Points on a hilly landscape, in no order, each with its height.
A ball rolls from a point to the lowest of its 2 nearest points, and stops where none of them is lower. Distance is the straight distance between rows; heights are no part of it.
q_357 height 430: [157, 121, 138, 132, 131, 131,  93, 115, 144, 148, 135, 131, 157, 113, 147,
 122, 135, 128, 133, 169, 112, 130, 134, 108, 132, 144, 141, 146, 128, 135,
 120, 127]
q_144 height 462: [147, 110, 144, 123, 119, 104, 105, 102, 128, 141, 135, 111, 142, 123, 149,
 128, 121, 112, 137, 158, 105, 140, 132, 166, 113, 126, 133, 131, 131, 112,
 104, 130]
q_906 height 417: [146, 134, 109, 130, 117, 129,  88, 137, 155, 142, 137, 136, 150, 103, 164,
 122, 119, 129, 133, 171, 111, 146, 124, 103, 134, 137, 134, 155, 117, 153,
 119, 136]
q_682 height 812: [117, 124, 171, 112, 155, 120, 140, 131, 144, 129, 107, 127, 139, 139, 129,
 145, 164, 120, 138, 135, 119, 121,  89, 154, 116, 111, 144, 148, 141, 138,
 143, 123]
q_924 height 752: [110, 105, 149, 144, 132, 110, 123, 120, 125, 147, 116, 126, 142, 125, 118,
 137, 152, 117, 159, 135, 118, 121, 131, 139,  89, 118, 165, 156, 158, 155,
 133, 132]
q_941 height 302: [146, 129, 126, 132, 147, 102, 150, 118, 137, 120, 116, 110, 126, 129,  97,
 107, 140, 104, 105, 102, 134,  89, 128, 123, 129, 115, 115, 103, 139,  97,
 107, 122]
q_447 height 447: [150,  98, 119, 129, 146,  79, 140, 126, 151, 130, 135, 107, 117, 127, 147,
 138, 127, 115, 112, 108, 135, 114, 103, 177, 168,  98, 125, 137, 136, 103,
 132, 138]
q_566 height 361: [131,  96, 123, 123, 131,  91, 153, 151, 128, 114, 104, 114, 106, 139, 104,
 122, 138, 111, 133, 133, 140, 110,  96, 126, 135,  88, 143, 141, 135, 107,
 133, 126]
q_975 height 145: [155,  98, 140, 137, 133, 109, 124, 114, 112, 155, 132, 126, 130, 132, 103,
 107, 138, 125, 117, 126, 137, 103, 153, 110, 144, 133, 137, 117, 141, 103,
 113, 122]
q_511 height 251: [138, 165, 155, 128, 143, 167, 136, 107, 139,  98, 126, 138, 141, 133, 112,
 135, 150, 139, 130, 136, 141, 125, 110, 101, 143, 130,  95, 113, 124, 102,
 134, 130]
q_233 height 555: [115, 120, 109, 132, 133, 127, 143, 133, 106, 156, 136, 129, 109, 143, 127,
 135, 107, 134, 102,  84, 131, 108, 153, 151, 138, 136, 137, 112, 134, 148,
 138, 127]
q_860 height 845: [113, 102, 138, 109, 116, 107, 117, 131, 114, 120, 103, 118, 130, 141, 127,
 134, 123, 114, 157, 166, 109, 159, 110, 157,  93, 115, 137, 134, 131, 111,
 128, 116]
q_974 height 453: [147, 150, 139,  94, 138, 155, 136, 156, 140, 141, 115, 139, 139, 158, 111,
 107, 139, 128, 100, 139, 111, 122, 127,  95, 151, 151, 121, 105, 101, 118,
 135, 115]
q_86 height 424: [117, 121, 134, 126, 137, 153, 134, 137, 112, 165, 135, 154, 118, 152, 115,
 129, 127, 147, 115, 112, 131, 113, 161, 112, 146, 156, 139, 120, 137, 144,
 148, 121]
q_963 height 384: [155, 130, 115, 136, 125, 112, 105, 134, 152, 124, 142, 121, 129, 109, 177,
 136, 112, 138, 124, 146, 122, 155, 108, 147, 161, 122, 122, 159, 106, 138,
 125, 141]
q_285 height 401: [147, 156, 107, 145, 116, 124,  96, 131, 150, 123, 153, 131, 139,  90, 181,
 133, 111, 141, 130, 148, 127, 155, 118, 115, 143, 138, 117, 162,  99, 154,
 120, 146]
q_364 height 761: [119,  82, 124, 138, 120,  88, 133, 143, 126, 157, 117, 123, 123, 127, 110,
 123, 141, 103, 145, 118, 121, 111, 146, 140,  97, 110, 173, 144, 153, 151,
 125, 134]
q_582 height 621: [129, 185, 119, 143, 136, 113, 139, 101, 139,  78, 154, 116, 123,  82, 172,
 134, 114, 125, 112,  93, 141, 140, 112, 152, 129, 132,  92, 122, 101, 140,
  91, 153]
q_195 height 734: [119, 133, 159, 151, 139, 148, 120,  93, 136, 146, 135, 139, 167, 112, 131,
 129, 165, 136, 149, 134, 121, 109, 153, 116,  92, 144, 151, 148, 153, 171,
 121, 134]
q_449 height 689: [124, 147,  93, 136, 107, 151, 128, 154, 111, 115, 138, 142, 110, 120, 105,
 118, 113, 145, 138, 111, 152, 137, 158,  69, 142, 145, 115, 109, 105, 123,
 137, 129]
q_616 height 386: [127, 158, 103, 126, 110, 133, 136, 142, 125,  70, 122, 113, 113, 123, 132,
 124, 108, 131, 136, 134, 149, 153, 103, 107, 136, 114,  97, 124,  90, 102,
 121, 126]
q_434 height 682: [119, 165, 102, 128, 118, 160, 152, 153, 121,  99, 127, 142, 113, 136, 103,
 123, 125, 141, 125, 102, 150, 132, 130,  80, 148, 135, 102,  97, 101, 109,
 144, 133]
q_661 height 220: [121, 150, 133, 149, 109, 133, 114, 100, 119,  97, 132, 123, 125,  96, 143,
 138, 122, 140, 146, 135, 147, 143, 127, 122, 105, 127, 112, 137, 129, 123,
 111, 132]
q_202 height 423: [124, 129, 104, 145, 120, 116, 136, 148, 128, 101, 125, 121, 105, 114, 150,
 148, 116, 142, 134, 121, 152, 148,  93, 120, 156,  98, 123, 167, 115, 140,
 143, 139]
q_913 height 364: [138, 140, 127, 118, 130, 117, 118, 130, 166, 123, 140, 128, 136, 115, 182,
 128, 116, 123, 119, 141, 108, 151, 103, 176, 132, 122, 122, 152, 110, 153,
 124, 146]
q_329 height 705: [129, 142, 121, 124, 111, 168, 105, 125, 114, 149, 147, 149, 129, 125, 119,
 120, 110, 154, 131, 137, 136, 141, 178,  84, 136, 172, 121, 109, 125, 124,
 132, 117]
q_230 height 382: [137,  90, 129, 141, 129,  94, 138, 147, 125, 133, 114, 131, 111, 124, 109,
 130, 151, 123, 144, 142, 137, 114, 110, 108, 133,  99, 152, 156, 143, 131,
 139, 132]
q_289 height 571: [125, 127, 105, 147, 126, 121, 136, 140, 122, 145, 133, 131, 118, 124, 113,
 117, 125, 129, 110,  93, 135, 107, 158, 113, 128, 129, 134, 124, 129, 151,
 124, 137]
q_615 height 281: [128, 135, 102, 115, 113, 145,  84, 148, 146, 166, 146, 146, 161, 113, 157,
 103, 116, 114, 117, 167,  96, 134, 152, 108, 108, 165, 145, 126, 114, 164,
 114, 126]
q_460 height 200: [133, 124, 122, 110, 129, 140, 116, 161, 142, 165, 123, 143, 143, 138, 120,
 109, 134, 119, 110, 134, 107, 118, 145, 106, 125, 149, 149, 123, 116, 154,
 132, 118]
q_718 height 697: [106, 133, 111, 133, 105, 169, 118, 132, 101, 127, 139, 148, 113, 128,  95,
 124, 105, 150, 147, 119, 158, 144, 178,  90, 119, 155, 122, 109, 133, 124,
 140, 122]
q_567 height 725: [113, 140, 157, 158, 127, 164, 109,  81, 125, 136, 151, 146, 157, 109, 139,
 139, 145, 153, 160, 139, 139, 123, 157, 113,  97, 150, 135, 142, 159, 153,
 127, 136]
q_168 height 260: [134, 149, 121, 145, 146, 119, 150,  99, 119, 105, 132, 111, 127, 119, 104,
 116, 132, 117, 103,  86, 143,  96, 138, 120, 121, 133,  96,  96, 138, 102,
 105, 119]
q_235 height 840: [ 97, 116, 124, 108, 120, 119, 136, 131, 113,  98, 103, 107, 113, 141, 131,
 136, 109, 114, 145, 140, 120, 149, 104, 173,  93, 112, 123, 122, 138, 115,
 125, 109]
q_701 height 312: [110, 103, 140, 151, 140,  97, 139,  89, 113, 117, 122, 105, 128, 120, 127,
 151, 139, 118, 152, 119, 134, 120, 118, 157,  98, 109, 134, 145, 166, 118,
 119, 126]
q_608 height 308: [133, 143, 140, 121, 145, 131, 141, 128, 137,  96, 124, 114, 125, 134, 150,
 140, 125, 132, 120, 136, 131, 143,  80, 157, 155, 107, 107, 138, 119, 114,
 136, 132]
q_327 height 406: [134, 158, 110, 144, 124, 128, 137, 135, 130,  83, 131, 121, 118, 110, 142,
 141, 124, 139, 130, 120, 154, 143,  94, 107, 157, 107, 101, 146, 106, 120,
 131, 140]
q_334 height 501: [133, 137,  97, 125, 103, 138, 105, 141, 119, 154, 148, 125, 129, 125, 156,
 117,  92, 132, 112, 125, 114, 139, 164, 138, 124, 156, 134, 115, 111, 150,
 119, 129]
q_917 height 97: [157, 144, 146, 137, 133, 134, 115,  99, 140, 147, 139, 129, 157, 116, 128,
 106, 149, 126, 110, 129, 112, 108, 158, 108, 128, 149, 121, 110, 124, 129,
 101, 128]
q_628 height 271: [127, 122, 121, 127, 114, 125, 131, 124, 106, 105, 114, 112, 117, 127, 110,
 119, 120, 121, 132, 130, 134, 135, 128, 123, 108, 118, 115, 115, 133, 100,
 122, 114]
q_366 height 639: [107, 116, 148, 114, 156, 152, 152, 112,  93, 127, 130, 135, 112, 161, 112,
 155, 124, 145, 125, 117, 148, 124, 115, 140, 149, 136, 115, 113, 148,  96,
 155, 108]
q_51 height 617: [139, 109, 160, 114, 150, 132, 126, 126, 127, 163, 126, 136, 138, 146, 120,
 139, 154, 134, 126, 135, 123, 110, 132, 125, 145, 140, 145, 129, 137, 132,
 140, 118]
q_426 height 216: [129, 140, 156, 135, 134, 153, 130, 101, 126, 109, 116, 139, 140, 129,  97,
 131, 154, 138, 147, 141, 138, 121, 127, 102, 109, 128, 116, 124, 141, 107,
 133, 123]
q_253 height 154: [150, 138, 156, 140, 149, 124, 132,  97, 143, 130, 126, 121, 149, 120, 128,
 123, 159, 129, 119, 125, 123, 108, 128, 127, 129, 124, 121, 131, 134, 125,
 114, 127]
q_672 height 568: [139, 148, 111, 149, 116, 147, 122, 143, 140, 109, 129, 151, 131, 100,  95,
 115, 155, 139, 146, 132, 143, 129, 144,  44, 143, 134, 119, 125, 119, 127,
 132, 142]
q_343 height 633: [113, 117, 149, 106, 161, 145, 166, 134, 114, 131, 117, 135, 110, 173, 110,
 149, 139, 136, 119, 118, 144, 113,  91, 141, 159, 120, 128, 121, 142, 106,
 161, 118]
q_162 height 144: [143, 152, 117, 136, 126, 116, 130, 106, 143, 136, 145, 112, 141, 114, 146,
 112, 121, 109,  95,  87, 113, 110, 157, 155, 120, 139, 113, 102, 120, 139,
  95, 139]
q_158 height 807: [107, 117, 145, 121, 135, 117, 133, 133, 134, 132, 113, 124, 131, 131, 147,
 154, 138, 120, 140, 128, 115, 139, 102, 171, 105, 110, 145, 154, 136, 148,
 141, 129]
q_617 height 153: [150, 123, 139, 134, 136, 124, 127, 103, 117, 152, 135, 119, 135, 131, 123,
 116, 125, 124, 105, 111, 127, 110, 161, 132, 139, 146, 124, 109, 134, 117,
 109, 122]
q_220 height 794: [ 99, 148, 119, 117, 109, 140, 121, 140, 121,  92, 128, 131, 118, 120, 174,
 147,  96, 141, 141, 155, 121, 172, 100, 162, 109, 122, 117, 144, 107, 154,
 136, 129]
q_249 height 149: [118, 110, 149, 119, 130, 148, 139, 130, 106, 130, 120, 156, 120, 150,  63,
 113, 143, 139, 151, 145, 148, 128, 156,  91, 122, 141, 138, 116, 157,  92,
 149, 111]
q_770 height 236: [136, 157, 114, 126, 132, 133, 117, 143, 162, 151, 129, 143, 152, 114, 140,
 105, 138, 121, 104, 119, 101, 117, 140, 114, 121, 144, 135, 122, 107, 165,
 118, 134]
q_543 height 835: [107, 127, 134,  90, 128, 131, 148, 144, 120, 103,  97, 109, 119, 165, 117,
 124, 116, 108, 122, 136, 117, 136, 103, 167, 106, 116, 118, 104, 126, 100,
 131, 105]
q_722 height 800: [ 97, 137, 143, 122, 122, 144, 122, 125, 122, 119, 124, 136, 126, 127, 161,
 155, 120, 143, 148, 154, 113, 155, 102, 160, 106, 121, 132, 154, 128, 156,
 145, 129]
q_843 height 610: [144, 110, 144, 125, 142, 129, 112, 124, 129, 159, 139, 130, 133, 138, 147,
 147, 131, 145, 125, 144, 117, 130, 123, 136, 162, 139, 135, 141, 131, 127,
 140, 125]
q_896 height 195: [160, 127, 150, 118, 145, 108, 130, 125, 163, 139, 116, 123, 149, 124, 124,
 111, 160, 107, 111, 119, 114, 102, 122, 133, 129, 119, 133, 123, 126, 130,
 114, 131]
q_710 height 782: [111, 107, 107, 141, 100, 114, 110, 144, 121, 129, 119, 124, 122, 112, 144,
 136, 111, 130, 155, 148, 127, 152, 127, 128, 108, 113, 151, 166, 133, 153,
 135, 131]
q_937 height 404: [136,  96, 126, 146, 130,  77, 138, 127, 145, 134, 119, 124, 122, 111, 133,
 136, 147, 116, 139, 116, 131, 108, 112, 138, 133,  89, 150, 162, 145, 139,
 127, 146]
q_945 height 333: [130, 111, 130, 130, 139, 100, 157, 138, 130, 120, 111, 125, 112, 131,  88,
 111, 149, 106, 117, 110, 136,  88, 122, 117, 118, 102, 137, 120, 143, 118,
 122, 125]
q_757 height 560: [132, 142, 116, 153, 125, 150, 111, 127, 140, 143, 142, 158, 140, 104, 101,
 115, 150, 149, 141, 127, 135, 118, 167,  53, 138, 152, 132, 129, 130, 144,
 132, 137]
q_633 height 602: [132, 128, 133, 112, 140, 135, 122, 149, 143, 139, 130, 133, 132, 139, 158,
 143, 128, 139, 119, 144, 112, 142, 101, 146, 153, 128, 129, 146, 115, 148,
 148, 127]
q_489 height 776: [113, 109,  94, 129,  88, 120, 110, 155, 117, 132, 118, 119, 126, 116, 137,
 112, 100, 118, 146, 145, 117, 152, 149, 122,  91, 124, 152, 141, 122, 149,
 121, 124]
q_767 height 444: [159, 101, 148, 121, 126, 108,  99, 117, 138, 165, 133, 118, 153, 125, 131,
 117, 141, 112, 131, 158, 104, 129, 141, 131, 129, 137, 153, 133, 131, 123,
 112, 122]
q_715 height 594: [133, 147, 113, 126, 128, 150, 121, 149, 136, 125, 135, 136, 125, 129, 150,
 141, 115, 152, 124, 137, 127, 143, 111, 111, 161, 136, 117, 141, 105, 145,
 145, 129]
q_347 height 332: [126, 161, 125,  95, 110, 141, 126, 138, 127,  86, 119, 118, 126, 133, 138,
 106, 112, 114, 116, 159, 105, 148, 118, 148, 101, 126, 101,  99,  96, 109,
 108, 116]
q_48 height 547: [134, 129, 117, 153, 109, 142, 105, 119, 123, 140, 137, 135, 146, 102, 105,
 103, 129, 131, 140, 135, 128, 128, 173,  77, 106, 150, 140, 127, 135, 148,
 114, 130]
q_229 height 822: [129, 117, 162, 107, 156, 116, 138, 103, 121, 128, 119, 109, 130, 149, 120,
 139, 137, 114, 121, 133, 120, 115, 112, 169, 123, 127, 120, 109, 147,  92,
 120, 109]
q_598 height 193: [119, 118, 131, 127, 127, 153, 147, 119, 105, 105, 123, 138, 113, 149,  75,
 125, 130, 139, 144, 133, 170, 124, 135,  92, 136, 123, 115, 106, 148,  73,
 146, 117]
q_700 height 465: [138, 112, 132, 134, 150, 105, 140, 115, 128, 131, 130, 113, 120, 133, 128,
 136, 133, 126, 112, 108, 136, 107, 111, 150, 151, 108, 120, 125, 138, 107,
 129, 128]
q_897 height 585: [133, 165, 112, 124, 117, 147, 115, 144, 141, 102, 127, 140, 137, 114, 143,
 123, 127, 139, 129, 152, 123, 153, 111,  95, 131, 136, 107, 134,  94, 133,
 128, 131]
q_278 height 630: [113, 148, 113, 141, 150, 117, 171, 120, 132,  75, 123, 105, 112, 127, 107,
 133, 135, 114, 117,  95, 148, 106,  81, 118, 127,  97, 104, 120, 141,  97,
 127, 128]
q_674 height 817: [125, 112, 181,  94, 160, 114, 135, 115, 130, 142, 115, 116, 142, 156, 126,
 146, 156, 109, 137, 141, 111, 122,  97, 175, 125, 127, 139, 126, 136, 114,
 135, 115]
q_610 height 362: [115, 168, 119, 114, 111, 152, 135, 130, 118,  72, 118, 120, 121, 130, 120,
 116, 114, 125, 130, 134, 133, 147, 114, 116, 108, 126,  92,  97,  98, 104,
 114, 121]
q_18 height 769: [111,  99, 105, 138, 101, 111, 121, 149, 112, 145, 116, 123, 121, 126, 106,
 111, 119, 114, 144, 124, 125, 128, 156, 127,  85, 121, 163, 139, 145, 156,
 122, 128]
q_986 height 474: [154, 114, 110, 118, 128, 110, 133, 178, 156, 144, 124, 129, 122, 138, 130,
 116, 131, 122, 106, 125, 116, 115, 119, 120, 161, 116, 140, 133, 107, 139,
 135, 137]
q_803 height 606: [142, 168, 104, 138, 134, 105, 137, 125, 140,  90, 138, 102, 123, 101, 150,
 119, 115, 119, 104,  92, 139, 131, 115, 135, 148, 119,  93, 117,  98, 120,
 101, 144]
q_397 height 717: [121, 143, 148, 141, 119, 177, 103,  97, 128, 132, 149, 154, 138, 108, 135,
 154, 131, 167, 160, 148, 147, 147, 150, 103, 125, 156, 120, 135, 144, 132,
 141, 133]
q_430 height 743: [117, 131, 153, 148, 131, 129, 124,  93, 132, 134, 125, 126, 150, 112, 140,
 136, 152, 128, 144, 134, 119, 118, 133, 141,  88, 124, 140, 149, 147, 155,
 117, 134]
q_159 height 584: [133, 143, 108, 145, 125, 122, 136, 151, 141, 129, 126, 133, 122, 112, 126,
 119, 138, 131, 117, 104, 127, 116, 129,  97, 142, 121, 124, 136, 112, 155,
 131, 144]
q_105 height 338: [134, 142, 139, 119, 149, 113, 142, 123, 163, 104, 132, 118, 129, 125, 170,
 136, 124, 121, 109, 121, 117, 142,  87, 193, 140, 110, 113, 142, 118, 134,
 127, 146]
q_409 height 94: [140,  85, 107, 129, 111, 111, 109, 159, 116, 167, 130, 131, 116, 133, 121,
 115, 117, 126, 135, 152, 120, 127, 155, 106, 138, 131, 164, 139, 134, 140,
 131, 126]
q_775 height 710: [140, 133, 136, 135, 121, 169,  90, 106, 131, 154, 152, 150, 150, 118, 129,
 128, 125, 155, 143, 160, 132, 140, 163,  80, 140, 168, 123, 124, 134, 124,
 133, 126]
q_810 height 203: [133, 147, 125, 125, 138, 121, 140, 104, 132, 115, 129, 106, 129, 125, 131,
 116, 119, 110,  95,  94, 122, 110, 139, 157, 119, 134, 103,  91, 122, 113,
  99, 125]
q_110 height 788: [107, 134, 107, 134,  91, 134, 108, 137, 113, 105, 126, 124, 115, 109, 161,
 140,  93, 138, 150, 151, 130, 170, 123, 135, 101, 124, 132, 157, 114, 151,
 128, 125]
q_544 height 381: [ 97, 117, 123, 152, 125, 141, 137, 118,  99, 126, 134, 139, 109, 128, 113,
 145, 125, 149, 145, 105, 155, 122, 142, 117, 117, 124, 134, 135, 152, 141,
 149, 130]
q_732 height 405: [110, 124, 128, 143, 121, 156, 122, 120, 102, 148, 141, 145, 123, 131, 128,
 145, 115, 151, 133, 112, 138, 129, 157, 120, 130, 146, 132, 130, 140, 147,
 146, 124]
q_258 height 350: [ 99, 105, 130, 150, 137, 114, 142, 111, 102, 131, 124, 122, 119, 128, 118,
 148, 134, 134, 144, 109, 145, 113, 129, 144, 106, 113, 142, 139, 165, 138,
 137, 128]
q_25 height 663: [100, 135, 128, 129, 137, 159, 149, 143, 119, 114, 119, 140, 109, 146, 129,
 158, 126, 154, 128, 115, 145, 139,  97, 126, 149, 118, 121, 142, 127, 140,
 170, 126]
q_790 height 480: [113,  90, 136, 124, 132, 108, 118, 122, 105, 171, 135, 126, 137, 143, 138,
 157, 129, 122, 156, 135, 106, 141, 132, 176, 116, 134, 159, 148, 144, 145,
 137, 132]
q_262 height 206: [142, 116, 116, 138, 120,  99, 124, 118, 149, 145, 141, 112, 133, 117, 154,
 121, 114, 111, 109,  89, 121, 116, 144, 174, 129, 122, 136, 125, 129, 136,
 105, 147]
q_491 height 427: [139,  84, 124, 127, 136,  71, 135, 134, 160, 152, 134, 121, 121, 128, 144,
 138, 136, 113, 130,  99, 125, 110, 112, 176, 146,  98, 153, 151, 138, 131,
 132, 151]
q_88 height 441: [122, 109, 118, 139, 129, 111, 135, 134, 109, 120, 126, 119, 107, 131, 137,
 153, 116, 142, 137, 129, 143, 134, 105, 136, 148, 106, 132, 151, 131, 121,
 149, 130]
q_225 height 91: [141,  80, 134, 138, 131, 102, 136, 130,  92, 155, 132, 136, 102, 144,  78,
 108, 137, 126, 134, 144, 146, 105, 153, 104, 144, 127, 150, 122, 154,  92,
 130, 118]
q_821 height 498: [117,  95, 145, 106, 136,  98, 124, 117, 130, 155, 135, 117, 139, 143, 148,
 154, 131, 103, 149, 123, 103, 138, 117, 206, 109, 126, 150, 132, 142, 130,
 124, 135]
q_115 height 165: [148, 113, 109, 115, 113, 119, 117, 162, 138, 138, 110, 127, 131, 132, 104,
  94, 129, 115, 122, 147, 112, 126, 146,  87, 131, 133, 142, 121, 108, 133,
 119, 122]
q_515 height 173: [113, 148, 146, 133, 116, 160, 122, 104, 119, 102, 125, 141, 131, 120, 120,
 139, 123, 144, 145, 143, 136, 143, 131, 118, 105, 134, 111, 124, 133, 116,
 129, 124]
q_15 height 98: [126, 114, 152, 110, 132, 149, 123, 135, 124, 143, 111, 147, 136, 144,  77,
 104, 147, 122, 136, 149, 127, 122, 150,  95, 112, 144, 148, 118, 137, 121,
 129, 107]
q_654 height 250: [149, 119, 120, 112, 127,  99, 122, 141, 184, 145, 137, 123, 142, 120, 160,
 114, 126, 108, 107,  99, 107, 123, 121, 180, 139, 118, 139, 131, 115, 138,
 123, 149]
q_7 height 595: [140, 148, 114, 141, 126, 109, 137, 129, 144, 118, 128, 123, 126, 111, 140,
 123, 129, 120, 108, 100, 130, 119, 117, 131, 141, 116, 115, 129, 113, 136,
 116, 140]
q_411 height 656: [102, 143, 130, 144, 136, 162, 150, 115, 119, 106, 137, 147, 112, 123, 127,
 165, 127, 162, 136, 100, 169, 131, 114, 114, 150, 124, 108, 127, 137, 128,
 161, 137]
q_883 height 626: [121, 116, 164, 115, 165, 130, 155, 130, 125, 150, 123, 138, 118, 162, 109,
 146, 160, 133, 117, 110, 135,  96, 113, 133, 148, 127, 143, 128, 148, 127,
 154, 121]
q_190 height 266: [119, 130, 130, 144, 120, 110, 126, 103, 120, 106, 120, 109, 125, 109, 139,
 138, 126, 120, 141, 131, 138, 139, 116, 149,  98, 111, 121, 146, 143, 128,
 110, 130]
q_75 height 619: [131, 161,  94, 146, 137, 100, 154, 126, 138,  73, 126, 104, 115, 108, 125,
 128, 125, 111, 113,  88, 152, 121,  92, 116, 137, 102, 100, 124, 114, 107,
 112, 140]
q_882 height 495: [111, 107, 136, 106, 118, 122, 112, 142, 117, 162, 124, 132, 134, 148, 138,
 140, 121, 121, 140, 149, 103, 143, 130, 160, 107, 136, 158, 134, 131, 145,
 136, 120]
q_383 height 231: [157, 114, 142, 109, 142,  92, 133, 133, 177, 137, 122, 113, 144, 130, 135,
 113, 144,  99, 110, 104, 113, 109, 111, 171, 137, 111, 135, 124, 124, 118,
 118, 139]
q_591 height 647: [106, 129, 156, 130, 141, 171, 141, 110, 116, 126, 132, 149, 122, 145, 109,
 157, 137, 159, 140, 123, 152, 133, 124, 115, 144, 134, 115, 125, 151, 112,
 165, 120]
q_857 height 577: [144, 165, 102, 132, 108, 150, 114, 150, 139,  99, 128, 137, 134, 107, 117,
 115, 133, 136, 140, 144, 132, 148, 129,  61, 148, 138, 103, 119,  95, 113,
 125, 134]
q_117 height 829: [120, 134, 139, 106, 145, 135, 152, 115, 113, 102, 117, 107, 117, 157, 109,
 125, 118, 114, 113, 129, 132, 123, 106, 145, 127, 126, 106,  96, 138,  77,
 123, 105]
q_294 height 148: [136, 129, 124, 122, 117, 140, 133, 146, 125, 123, 109, 137, 124, 136,  77,
  87, 141, 120, 123, 134, 126, 121, 150,  76, 121, 132, 128, 105, 119, 112,
 122, 115]
q_161 height 526: [106, 136, 158,  98, 137, 156, 132, 112, 104, 145, 133, 137, 128, 156, 138,
 140, 114, 134, 111, 132, 109, 133, 137, 168, 121, 157, 122, 101, 131, 131,
 133, 112]
q_256 height 439: [124, 137, 138, 110, 137, 158, 138, 142, 118, 148, 124, 144, 127, 157, 105,
 119, 127, 139, 104, 116, 127, 119, 151, 106, 142, 153, 122, 103, 122, 117,
 141, 111]
q_358 height 461: [120,  91, 119, 139, 129,  98, 123, 128, 109, 148, 136, 122, 120, 129, 151,
 159, 119, 129, 148, 124, 128, 141, 123, 161, 140, 113, 150, 157, 144, 138,
 142, 139]
q_446 height 29: [130,  78, 115, 144, 119, 101, 128, 140,  90, 159, 135, 132, 101, 136, 100,
 120, 121, 131, 143, 131, 143, 115, 159, 113, 137, 123, 155, 134, 150, 121,
 134, 126]
q_681 height 254: [130, 155, 125, 125, 112, 153,  89, 115, 137, 143, 149, 149, 159, 109, 159,
 112, 118, 126, 123, 169, 107, 132, 150, 113, 103, 162, 124, 117, 115, 153,
 109, 131]
q_428 height 132: [159,  91, 103, 123, 105,  98, 105, 155, 141, 151, 126, 118, 130, 123, 132,
 106, 117, 111, 127, 152, 115, 133, 144, 109, 142, 125, 151, 134, 115, 130,
 113, 127]
q_776 height 669: [105, 144, 129, 115, 129, 173, 153, 155, 125,  97, 109, 143, 114, 157, 112,
 142, 133, 143, 140, 130, 139, 138,  96, 108, 140, 117, 115, 128, 122, 116,
 162, 125]
q_208 height 634: [127, 178, 127, 137, 144, 122, 142, 116, 156, 101, 143, 124, 134, 102, 176,
 128, 117, 128, 102,  98, 124, 139, 106, 168, 136, 126,  98, 126, 105, 156,
 108, 149]
q_758 height 676: [118, 156, 118, 126, 131, 159, 164, 154, 130,  99, 116, 146, 115, 150,  92,
 125, 146, 135, 128, 114, 144, 115, 107,  82, 150, 116, 114, 114, 116, 111,
 150, 135]
q_216 height 533: [139, 113, 110, 145, 103, 121, 111, 124, 107, 139, 130, 118, 128, 116, 101,
  96, 115, 118, 130, 132, 130, 127, 172, 103, 109, 137, 140, 115, 134, 125,
 106, 123]
q_927 height 279: [135, 155, 140, 128, 150, 147, 151, 113, 133,  90, 127, 120, 124, 140, 123,
 142, 140, 139, 117, 123, 146, 122,  82, 124, 158, 113,  99, 122, 122,  96,
 136, 131]
q_94 height 518: [134, 123, 113, 146, 105, 128, 105, 116,  98, 148, 145, 117, 130, 117, 132,
 119, 101, 129, 130, 123, 132, 133, 173, 128, 116, 150, 138, 121, 131, 139,
 108, 126]
q_849 height 221: [127, 152, 146, 119, 114, 164, 102, 109, 122, 128, 142, 147, 143, 123, 144,
 126, 117, 141, 131, 161, 116, 140, 141, 125, 107, 154, 114, 112, 119, 132,
 123, 122]
q_93 height 464: [159, 139, 128, 105, 145, 133, 136, 169, 162, 145, 121, 136, 137, 149, 125,
 113, 145, 122,  97, 128, 112, 110, 109, 105, 170, 131, 129, 126,  98, 135,
 131, 132]
q_291 height 303: [133, 134, 117, 110, 114, 120, 128, 133, 128, 110, 111, 113, 126, 132, 124,
 106, 112, 112, 115, 136, 118, 137, 127, 141, 111, 123, 114, 107, 108, 109,
 110, 115]
q_908 height 541: [114, 126, 132, 114, 137, 135, 139, 125, 117, 158, 134, 127, 125, 150, 145,
 140, 112, 129, 105,  99, 111, 126, 144, 177, 130, 141, 136, 114, 131, 150,
 134, 123]
q_367 height 487: [149, 118,  99, 120, 116, 119, 120, 156, 132, 156, 134, 127, 120, 135, 141,
 116, 103, 129, 102, 112, 118, 131, 148, 130, 152, 134, 134, 122, 106, 140,
 129, 131]
q_777 height 230: [113, 119, 121, 140, 131, 131, 153, 125, 105, 102, 119, 126, 107, 135,  90,
 128, 132, 130, 138, 115, 159, 112, 124, 106, 121, 114, 121, 116, 148, 101,
 135, 121]
q_755 height 483: [128, 113, 144, 119, 127,  96, 119, 102, 143, 130, 142, 114, 138, 119, 166,
 141, 116, 106, 137, 137, 100, 140, 120, 210, 109, 118, 129, 134, 136, 124,
 107, 141]
q_858 height 510: [108, 129, 131, 103, 115, 140, 114, 129, 109, 142, 129, 131, 131, 144, 141,
 124, 105, 121, 127, 147, 103, 143, 142, 159,  96, 146, 133, 110, 128, 139,
 124, 112]

For each start below, name the point where the ball stops.
q_682 | q_515
q_329 | q_515
q_343 | q_515
q_491 | q_162
q_144 | q_515
q_88 | q_15

Call two points neighbours if one is among the 2 nearest of the other. Go from one point of each pair to the other, from neighbour to neighbour, staying as low as possible. Name the highest point that can't be avoided.
q_917 / q_15 | q_115
q_515 / q_446 | q_821
q_162 / q_15 | q_654
q_446 / q_917 | q_617
